The views of a scene show one set of named points, each view turned or mirrored, and shifted as a whole, with a little noise and some points left out.

Scene 1
View 1
(188): [  7  24  28   1  16  -5  -8   9 -29  -9   6  24  -4  -2 -10  21   2  12
 -14  17   0  26]
(59): [-13   5  28   4   5 -15   2  12   8  19   7 -12   7   6 -31  42  15 -14
 -13  -4  -8 -18]
(223): [  8  15  23  -1  18  -2 -15   7  -3   1  -2  -8   6  24 -19  12  -1  -3
 -18  -2  -9  11]
(94): [ -4   9  16  -3   9 -10  -8  20 -24   8  14   9   5  -1 -11  17   0  -5
 -18  21   7  26]
(235): [ 15  12   8   3  26  -5 -23   6  -6 -12  -7 -19   3  25 -25   0  -7   7
 -13  -2 -18   8]
(159): [-39  11  42  -9  -6 -17   9   9  -7  15   0  15   4 -13 -25  60  14   3
 -14   6   4  -9]
(147): [ -7  23  38   2  11  -9   0   5 -12  -4  -1  17  -6  -4 -22  43  12  13
 -11   5  -6   2]
(112): [-26   6  25  -3   9 -21  -2   5   0  -2 -13  -9   0  -1 -37  42   6  15
  -8  -6 -15 -26]
(219): [ -1  16  20  -5  20  -6 -16   7 -19 -14  -8   4  -2  12 -19  12  -7  17
 -14   6  -9  16]
(118): [ 14  21  30   4  23   3 -16  -3  14   1 -13 -19   8  39 -29  17   3  -5
 -16 -19 -21  -5]
(138): [-17   4  18  -5   6 -15  -6  16 -13   9   6  -3   5  -2 -21  25   2  -2
 -14  11   1   5]
(30): [ 18  14  10   6  29  -5 -21   3  -2 -17 -11 -19  -2  25 -29   5  -4  16
  -8  -8 -25  -3]
(220): [-21   4  21  -6   3 -15  -5  15  -8  12   3  -3   7   1 -22  32   4  -5
 -15   7   0   1]
(132): [ -6   5  10   4  14 -19  -8  17 -21  -8   8  -3  -4 -12 -26  23   3  13
  -6  17  -5   1]
(28): [ -1  -1   3   4  16 -16 -14  16 -10  -5   4 -19   0   4 -29  11  -3   7
  -9   7 -12  -5]
View 2
(28): [  0  -5   3  10 -19  16 -18  -1   1   8   5  -9  14   3 -12  -5  -8   2
   0   8  -2 -17]
(188): [-11  -4  10  12   2 -14   5 -12   6 -17   4 -34 -27   5   4 -22  -6   1
  13  11  10 -18]
(220): [  1  -1  11  14  -8   2  -6  -7  17   6   1 -11  -2  13  -6 -21  11  28
 -12   9  -3  -7]
(235): [ -2   1   6  15 -17  28 -14  -3  -6  -2 -14  -3  -1   4  -1   1 -15 -14
   8   0  10 -27]
(30): [  3  -1   4  11 -19  34 -10  -5  -9  -1 -17  -7  -3  10  -7   6 -21 -22
   7   8   6 -18]
(112): [ 14 -13   3   4  -8  20  -3  -1  12  21  -3 -16  -3  28 -17  -8  -3  14
 -21  25 -11   8]
(118): [  3  13  13  12 -18  49   1 -12  -2  -7 -34   5  -9  20  -1   2  -4  -7
  -4   9   8  -5]
(147): [  2 -12   7   3   0  -2  10 -10  12  -2   7 -35 -21  21  -8 -19  -2  10
  -4  29  -3   6]
(219): [  0  -6   7  13  -2   5  -3  -3   2  -1  -8 -20 -19   8  -1  -8 -14  -7
   7   2   8 -25]
(223): [ -4   9  14  17 -13  22  -4  -9   1  -9 -16  -5  -9  10   2  -8   0   1
   4   1  10 -16]
(159): [  8  -9  12   8   4  -7  10  -9  28  10   6 -25 -16  29 -10 -30  17  42
 -23  26 -11  16]
(132): [ -1 -13   1   8 -11  -3 -11  -3   6   5  17 -24   4   3 -10 -17  -7   6
   1  15  -2 -13]
(59): [  3   6  11   7 -19  23  -4 -13  15   2  -3  -5   8  20 -10 -18  17  27
 -17  23  -7  12]
View 3
(219): [ -5 -25   3  18   6  -2  -2   5 -17   8  13   5   1  -8 -18   8 -13  -1
  -2  -6   8   5]
(94): [-15 -13   6  -1  15  -3  -9  -3  -6   1  -1  22   7   1   5  12  -1  -6
   0 -11  10  -4]
(159): [ -8  -8  33  46  -9  17 -18 -16  -7   4  -7  35  21  -5  -9  39   8   4
 -16 -49  26  13]
(220): [ -7 -11  25  25 -13   1  -9  -5  -2  -3  -3  17  15 -17  -6  21   2   2
  -5 -34  14  -2]
(59): [  5 -11  37  30 -18   4   3 -16  -9 -15 -11  12  14 -31 -19  32   3  -1
  -2 -43  17  -5]
(147): [ -3 -19  17  32  13  12  -5 -16 -21   3  -2  23   7  -3 -20  31  -3  -4
  -7 -26  22  12]
(30): [ 11 -32   6  18  -3  -3  16  -1 -27  -2  16 -14  -4 -31 -37   5 -22  -7
   9  -7   3  -3]
(112): [  6 -22  25  46 -21  16  -7 -13 -21   1   9  14  18 -26 -34  21  -9   3
  -1 -42  16   7]
(132): [ -4 -22   4  11  -2  10 -16 -12 -18   0   8  24  18 -16 -12   4  -9  -9
  11 -25  10  -3]
(188): [-12 -18   1   9  27   1  -6  -5 -15   8   2  23   3   8  -5  18  -6  -7
  -3  -6  15   6]
(118): [ 13 -23  27  31  -6 -12  31   3 -17 -11   0 -23 -13 -33 -37  28 -11  -1
  -4 -12  10  -3]
(235): [  3 -27   6   7   1 -12  18   6 -17  -4   9 -13  -8 -25 -23   5 -16  -6
   6   0   0  -9]
(138): [ -9 -14  19  18 -12   1 -10  -5  -5  -1  -1  19  16 -15  -4  15   1   0
  -1 -29  11  -3]
(28): [  2 -24  11  10 -15   1  -2  -6 -17  -5   9   7  13 -31 -20   1 -11  -7
  13 -21   4  -9]
View 4
(223): [ 14 -12  11   5   1  10  -4  -1   8 -23  -5  11   2   8  -3  20   9   2
  -3  -5   0   2]
(94): [  3  -6  44 -10 -12  18  -2   9  17  -7  -5  -2 -17  22   5   8  11  -6
   8  -2  -2  -9]
(235): [ 18  -6  11  12   6   9 -15  -2  13 -11  -8   6  11   2   1  24   3  21
 -13   9  -4   9]
(138): [  4   7  24   7  -6  13 -11  20   5 -13 -17   5  -9  20  -1  12   6 -11
  11 -22   0  -9]
(188): [-11  -8  36 -15   1  12   6  -1  21 -14 -10  -7 -16  18   5   1  15  -6
  12   6 -10 -11]
(159): [-24  18  11   7   6   3  -2  24  -3 -30 -29   5 -19  30  -1   0  15 -34
  31 -41  -3 -25]
(220): [  2   6  19   9  -4  10  -9  20   1 -17 -18   8 -10  22  -2  12   6 -15
  13 -28   1 -10]
(132): [ -7  18  30  11   1  13 -16  20  13  -3 -17  -3  -8  16   3   5   9   5
   4  -4  -6 -12]
(28): [ 13  12  26  19  -8  14 -26  21  10   0 -16   3   1  10   1  19  -1  12
  -5  -6   0   0]
(118): [ 15 -13 -17  17  15   4  -4  -9   1 -37  -3  20  13   0  -7  23   8   8
 -13  -6   1   7]
(219): [  1  -1  25   0   4   7  -8   5  13  -9 -19  -2  -4  14   3  15   7   1
   8   3  -9   0]
(30): [  9  -1   0  16  16   4 -14  -2  13 -15 -11   5  14  -3   0  21   6  24
 -15  13  -6   7]
(59): [  1  13  -1  24   2  10 -10  22  -7 -32  -8  20  -7  16  -7   8  11 -12
   1 -36   8 -18]
View 5
(94): [  7 -11  -2  10  13  -7  12   4 -26 -13  -6  -8   0 -21  -8  -1   0   5
   7  11  -6  19]
(132): [  4 -16 -13   4  15  12   9 -12  -8  -6  -8  -7  19 -17  -8   6  -1   6
  23   8  10  16]
(235): [ -6 -11   8   2  -7  23   8   9 -21  12   7  -2   5   1  -1  -7 -17  11
  25  17  22 -11]
(188): [ -2  -5  -7  14  31 -11   9   2 -19 -19  -4 -15  -1 -20  -9 -11  -4   9
   8  15  -2   8]
(223): [ -3 -10   8   3  -2   7   8  14 -24   1   1  -4   1  -5   2  -9 -10   9
  17  11   9  -6]
(147): [-10 -15 -17   2  33 -11   4   4  -1 -20 -12 -13  18 -12   3 -11   1   5
  18  -7   4  -4]
(59): [ -1 -26  -3 -14  -1   2   3  10   3  -8 -21   6  34  -1  19   4  12   3
  19 -27   2  -5]
(159): [  1 -26 -29 -19  26 -26   3   4   0 -25 -29 -16  37 -16   8  -2  11  -3
  22 -33  -7   7]
(28): [  2 -18  -2  -1  -4  25  10  -4 -12   7  -4   0  20  -7  -4   7  -5   8
  26   5  17   5]
(220): [  7 -23 -11 -11   2  -7   8   6 -15  -9 -18  -6  23 -12   4   4   2   2
  20 -15   0   9]
(138): [ 10 -21  -4 -10  -5  -1  12   3 -23  -5 -13  -4  18 -14   0   8   0   2
  18  -5  -1  16]
(118): [-17 -15  12  -6  -8  10   0  27 -11   7   0   2  12  15  19 -16 -13  10
  23  -3  19 -36]
(112): [ -7 -25 -24 -18  14   4   3  -1   5  -3 -16 -13  40  -5   6  -2  -6   4
  38 -20  20 -10]
View 6
(138): [  5 -20  -1  -3  -6  11 -24   7  -1  -6  -7  38 -13 -12  21  11  20  -9
  12 -18   0 -11]
(220): [  4 -21   1  -3  -6  15 -30   4  -1  -9 -12  37 -10 -13  30  12  24 -11
  12 -23  -4 -14]
(147): [-19 -21 -16  -9 -16 -10 -47  12   2   1   9  26  -9  -7  21   5  13  -8
  10 -16   2  -3]
(159): [-24 -32  -7  -7  -7  11 -59   5  -4 -11  -5  34  -1  -5  49   9  25 -13
  18 -31  -9 -17]
(59): [ -2 -18   5  -5  18  14 -38  22  -4   7   5  27  -7  -6  38  18  25  -4
  30 -20   9  -6]
(219): [  9  -8  -8   0 -25 -12 -17   6   6   6   3  18 -15 -27   3   7   7  -8
  -2  -6   1  -6]
(94): [  6 -25 -18  -5 -19   0 -11   8   1 -11  -4  45 -17  -2  -3   0  16 -14
   0  -7   2  -7]
(118): [  7  -4  -3   5  14 -10 -11  35   0  32  23  -8 -13 -27  17  21  14  -1
  21  -6   7  -9]
(223): [ 10 -14  -7   1  -1  -6  -7  23   1  13   9  14 -16 -17   7  12  15  -7
  11  -7   4  -8]
(112): [  1  -2  13  -5  -9   1 -47   4   1   9  -1  16  -7 -28  38  18  13  -2
  18 -21   5  -5]
(30): [ 20  10   7  -1  -9 -16 -14  17   7  27  14   6 -16 -34   2  15   2   3
  13  -1  16   6]
(132): [ 10  -6   4 -10 -21   2 -32   2   6  -4  -7  46 -15 -12  11   7  12  -3
   9  -9  13   6]
(188): [ -7 -25 -25  -6 -30 -13 -24   7   5  -6   4  35 -16  -5  -4  -1   8 -13
  -5  -6   0  -3]
(235): [ 25   5   3   1  -7 -10  -4  18   5  19   7  13 -19 -30   0  15   8  -2
   9   0  12   1]

Which points are out of place in each view (at most two, in the order of its rows)? Write - if all are in place.
view 1: (94)
view 2: (147)
view 3: (235)
view 4: (28), (219)
view 5: (223), (138)
view 6: (220), (112)
